Points, in no order, along strands that fork and pass close to each other.
In the rows, zero is written as 128.
Two points are linked if the straight distance between their rows is under 121.
dagek: [124 127 165 149 124 156 110  40  90 138 100 110  85 119 150 114 148 117
  98 150 166  84 116 155 137 147]
nuba: [ 84 165  73 138 109 134 129 149 132 119 196 110 127 120 199 158 106 106
 120 112 165 132 140 139  80 123]
Tuvod: [164 139 172 136 143 129 133  76 146 151 105 153 208 157  60 113 131 143
 138 112 106 173 160 155 118 159]
dupok: [138  94 124 103 124 141 129 114 105 171 178  92 102 129  93 117 191 120
 138 100 145  74 110  84 171 147]
ratap: [147  93 113  98 150 112 179 135  91 130 170 100 112 138  89 115 197 144
 141  92 128 107 128  87 156 149]
voze: [137 124 153  88 165 159  95 113 113 119 106  93  80 150 136 152 166 135
 136 116 162  83 121  98 118  91]
dugu: [ 59 170 117 109 106 144 150 167 112 146 148  50 101 117 127 141 151  82
 126  70 157 131 150 152 159 140]
vege: [141 161 135 133 132 109 171 140 106  87  86 109 103 132 107  78 170 173
  86  88  98 124 145 114 133 117]
gipe: [108 108 116 149 114  93 105 165 140 130  83 207 117 125 177  89  81 120
 114 159  31 149  73 128 107 146]
sivo: [128 166  85 131 132 137 105 137 174 135 157 188 169 144 158 141  73 114
 133 133 108 168 146 155  81 142]
Bap: [123 119  89 127 128 153 164 122 107  74 189  87 111 130 171 118 172 144
  92 120 146 119 132 158 102 121]
buled: [139  85  96 128 109 133 130 159 122  91 192 163 129 111 161 124 148 133
  89 111  88 105 108 166 128 156]
fud: [137 108  95 107 162 110 101 151 172 121 111 233 118 133 129 174 105  88
 135 156 106 134 110 138 129 175]
Reb: [ 95 138  81 124  98 156 117 150 123 117 189  64 116 124 174 171 127 104
 144 148 177 150 132 159 108  89]
suvug: [134  88 154 137 128 155  82  64 132 155 134 130 103 100 133 135 141 108
 109 169 160  70 109 144 172 177]
fitek: [162  83 119 127  78 137 100 178 121 115 157 180 153 117 144 120 115 127
 113  97  55 126  84 160 128 162]
das: [163 141 111 142 123 149 127 178 141  98 129 136 152 163 113 141 144 168
 134  72 119 150 142 133 111  88]
vaf: [100 127 115 136 174 127  92  94 175  96  60 155 122 113 169 157  93 131
 109 207 148 131 127 136  74 170]
vepi: [115 156 112 112 138 112  76  94 133 148 125 152 130 129 152 123  85 115
 120 176 146 127 107 110 113 132]
Bib: [132 125 131 116 103 163 115 111 124 170 179 101 133 125  93 136 153 106
 139  87 170 100 123 123 169 153]
koni: [108 119 101 136 157  96 118 163 171 134  87 242 106 133 151 130  90  84
 116 161  65 147  94 129 115 164]
sova: [158 137 158 117 120 169  96 109 132 136  84  81  74 139  94 129 169 131
 124 125 153  82 134  74 149 102]
pag: [ 86  88 194 116 201 132 189 100  87 114  81 101 101 113 138  98 145 132
 103 103 132  82 122 144 137 112]
sizel: [ 86 100 141 120 181 100 120 112 149 110  69 160 132 102 153 131  73 129
 117 194 124 119 117 143 115 141]
pakol: [141 148 147 138  98 192 110 125 161 189 138  89 154 137  70 150 141  94
 159  78 161 127 153 133 170 158]
mutag: [152 114 119 148  86 138 113 161 154 123 145 181 193 117 119 106  92 121
 103 117  46 159 108 179 118 168]
Lar: [120 105 155 110 164 132  84  85 145 130 111 165 110  87 144 166 114  92
 108 156 155  89 109 158 143 201]
femo: [ 83 176 144 169 145  92 122  92 111 111 127 145 115 108 170  99 118 131
  66 122 115 105 109 137  74 160]
gar: [117 138 113 168 123 106  93 153 134 115 119 179 127 139 190 109  96 147
 103 137  68 134  90 122  71 115]
niso: [148 126 155 140 132 117 123 110 149 132 134 190 198 131  94 106 101 130
 103 125  66 155 132 170 117 174]
lazud: [125 169  95 123 118 161 175 142 116  73 133  54  90 125 139 118 170 143
 101  99 157 145 157 134  92  98]
Gur: [ 94 143  96 118  83 126 137 153 114 190 166  89 129 126  91 115 118  77
 150 124 140 161 110  99 174  82]
liloz: [161 189 125 123 131 160 131 160 166 120 105 109 159 149  90 149 125 146
 152  73 144 167 168 136 120 112]
zut: [135 159 121 112 107 127 157 157 127 160 124  72 126  91  67 119 149 118
 148  77 143 151 154 100 179 134]
kipib: [145 110 113 123 131  95 183 159  97 105 135 120 131 147  91 100 177 166
 123  97 102 129 137  93 148 108]
liv: [176  89 180  99 185 128 130 134 120 152  80  80  80 115  97 145 190 147
 177 100 131  73 150  72 158 147]
muvi: [ 82 150  95 102 109 130 136 173 114 160 187 106 132 137 126 149 122  86
 152  80 155 152 128 138 154 106]
Lisap: [126 128 144 108 140 105  88  91 120 178 123 147 154 141 104 115 101 115
 137 164 129 128 105  99 149 117]
dopus: [161 144 137 134 154 145  76 127 161 115 131 180 170 168 142 161 103 146
 130 123 115 146 133 157  84 126]
zopan: [184 204 138  76 121 139 137 138 134 125 110  84  66  83 126 117 135 137
 125  84 125 102 178  95 161 126]
kimav: [167 142  99 107  95 138 138 150 136 140 133 106 113 158  99 145 130 124
 191 121 155 171 131  76 139  50]
sabu: [188 165 138 111 112 128 163 131 124 160 117  73  90  63  93 102 160 126
 146  82 126 111 178  92 192 157]
fulin: [ 98 156  48 126 111 106 132 143 137 126 182 169 104 111 197 133  99  97
 121 142 149 140 117 117 112 132]
Depi: [101  18 181 133 162 135 183 177 120 107 112 173 150  93 160 132  92 147
 137 153  82  82 124 139 140 119]
mezi: [124  28 163 124 143 119 131 179 105 113 116 170 127 124 174 130 125 143
 123 141  53  95  95 139 136 121]
melo: [119 127  75  97 136 102 125 123 104 115 175 150  86 143 189 122 135 120
 124 153 143 118 109 105 124  92]
solak: [177 146  98  84  91 162 137 179 154 139 136  70  73 116  99 155 145 126
 172 107 140 132 155  61 154  74]
vapu: [161 112 119 142  82 148 108 185 118 116 113 151 148 168 149 103 137 169
 134  78  71 156  93 126 111  90]
Gad: [146  83 124 140  94 141 130  54 126 126 154 119 121  84 127 122 150 126
 115 176 170  97 119 161 169 198]
des: [126 113 127 136 120  69 150 117 113 112 126 170 166 142 117  97 101 162
 120 183  99 148 125 128 136 111]
pum: [ 88 167  55 167 111 107 132 147 171 115 124 192 132 105 162 125  91 111
  90 157  89 158 113 119  73 185]
Vapon: [ 92 182 109 110  99 123 141 175 129 179 121  72 134 132  74 131 105  86
 157 119 124 202 138 114 152  83]
tir: [119 170 108 155 130 106 115 130 117  89 129 137 117 156 171 113 123 158
 104 134 123 129 116 108  53  74]
Bazit: [111 152 138 142 135 129 128  70  97 109 142 138 101 108 165 114 140 121
  78 119 157  99 123 170 112 174]
Bapub: [120 129 122 140  87 192 114 108 140 124 173  54 125 114 147 164 147 110
 141 134 195 129 138 183 132 128]
riz: [146  80 167 102 191 105 149 154  95 121  94 115 111 150 102 151 175 163
 160 102 119  97 139  86 142 110]
rupus: [ 87  64 176 124 181 105 158 129 118 109  95 150 138  99 147 131  90 142
 120 166 123  95 120 146 136 116]
pil: [121  79 126  89 189 115  95 138 150 131 129 200 108 106 144 190 103  92
 138 144 126  96 101 141 143 164]
Zusu: [155 110 161 164  99 166  94  78 138 150 123  94 109 142  90 119 162 121
 112 161 151  78 129  99 157 105]
nodu: [ 40 197 122 139 102 127 144 141 119 147 151  72 133 122 147 126  99  82
 113  70 157 140 145 153 109 149]
saz: [133  41 185 133 184  97 162 163  85 131 111 129 135 154 116 155 149 162
 202 144 124 103 142  88 128  98]
pizol: [111 192  99 116 112 125 148 150 146 162 129 118 159 158 100 117  94 103
 168 121 116 220 142 130 114  63]
Fup: [150 108 125 137  92 141 163  82 106  94 143  67 130 124 107 114 164 153
 130 153 173 131 141 135 134 115]
romu: [148 122 142 121 124 128  91 116 128 206 130 133 153 155  63 119 124 105
 157 124 124 124 118  63 166 115]
sog: [118 125 182 153 151 101 145 120 103  92  67 131 133 148 111  96 145 176
  95 119  99 117 126 141 116 105]
sigof: [146 141 138 162 155 147  69 124 161  90 124 165 141 145 190 174 111 150
 106 127 127 115 127 157  52 143]
togir: [101 201 130 126 133 121  91 103 118 130 118 120 115 147 144 119 108 121
 117 116 155 118 116  92  77 108]
vake: [141  69 166 121 150  91 107 105 114 169 107 144 159 146 108 140 104 131
 181 199 126 125 125  88 151 118]
bimuv: [145  66 144 161  97 150 128  76 123 152 163  81  96 128 108 106 185 128
 112 184 144  51 125  99 163 129]
katu: [160 136 190 160 141 114 153  83 116 113  61 129 161 151  75 111 147 172
 123 119 125 147 148 147 129 144]
dos: [138 108 118  87 154 118 128 124  91 110 145 127  96 164 149 142 158 148
 140 135 143 105 114  99 124  74]
rato: [ 89 164 118 160 146  91 113 108 147 112 112 182 130  93 149 110  95 115
  67 155  93 123 109 143  84 197]
Zek: [114 122 122 147 129  70 136 138 143 131  94 210 153 147 138  83  80 145
 117 190  42 164 113 133 126 123]
loka: [ 92 191 109 148 124 120 123 132 142 132 160 155 166 131 143 111  81 115
 103  97 114 154 129 148  82 141]
tedu: [125 104 108 143 115 150 154 138 126  90 200 116 136 107 150 136 159 131
  97 101 138 127 131 196 127 152]
Forup: [137 137  94 130 113 121 145 137 147 146 153 129 178 148 124 138  97 117
 167 165 127 218 136 153 128  73]
sul: [131 116 103 137 103 129 130  67 157  96 109 140 143  95 123 123 116 133
 101 204 163 139 133 161 140 200]
ribo: [145 120 127 133  99 107 143  83 112  93 126 106 159 137 108 106 121 165
 130 187 156 143 136 124 124 102]
tulef: [127 149 115 130  84 171 159 113 123  97 121  27  95 112 111 125 162 127
 121 138 178 156 149 135 122  89]
tivok: [174 210 144 102 125 153 116 132 156 132  79 102 118 121  97 134 126 142
 147  76 150 132 168 104 141 131]
fazet: [110  62 194 135 159  77 163 143  83 153  98 141 153 143 110 130 104 148
 198 196 128 125 140  76 146  91]
Zet: [169 106 125 111 136 101 126 132 112 134 140 152 120 179 118 149 148 146
 185 131 146 138 121  87 139  69]
teb: [ 95 130 189 139 168 134 143  64  88 121  58 100  84 116 141 105 135 125
 105 125 155  98 117 152 117 118]
siluk: [128 189 137 114 100 181 131 143 149 168 110  84 110 121 112 145 131  96
 153  34 165 105 176 148 176 170]
debep: [123 119  91 133 102 149 122 107 165 116 160 108 161  88 130 149 106 115
 127 178 173 166 141 185 138 171]
Ropu: [131 108  92 141 108 115 149 125 151 115 155 109 186 107 118 142 103 134
 145 193 139 200 142 172 134 122]
gusuf: [157 143 112 111 119 114 135 163 130 193 135 115 148 129  49 126 132 111
 187  77 133 155 142  65 176 122]
fevo: [156  61 156 131 118 119 111 185  96 127 113 170 137 169 144 119 147 159
 141  94  51 129  87 120 134 101]
bizi: [ 88 209 118 157 113 131 145 156 134 115 136 113 138 136 130 106 118 127
 101  58 129 142 141 136  85 125]
buvok: [135  95 165 141 169 133  97 120 134  87 129 159 123 123 169 157 134 145
  94 125 120  92 120 173 101 144]

Follow the links from the first point to the second, and from the first to the third. Name the last point that the two ways share.
gar; pag; Vapon | suvug
Fup; tivok; femo | gipe
vapu; pum; tulef | gipe
buvok; Zek; teb | suvug
tivok; tir; riz | Lisap

A fork is a point with three links. Follow the links from the first point to the second and name the forks in between, in order.
loka; ribo | suvug, gipe
vege; gusuf | gipe, Lisap
siluk; fud | gipe
pil; muvi | suvug
togir; buvok | gipe, suvug
tir; rato | gipe, suvug, dagek
tivok; Forup | Lisap, gipe, suvug

A fork is a point with three links, a tip a point with one. Leave the first point through the second and follow the links. Name the first fork or tip that comes.
buled; tedu | gipe
muvi; Gur | suvug
tedu; buled | siluk
sul; debep | buvok
das; liloz | Lisap
zopan; tivok | vaf
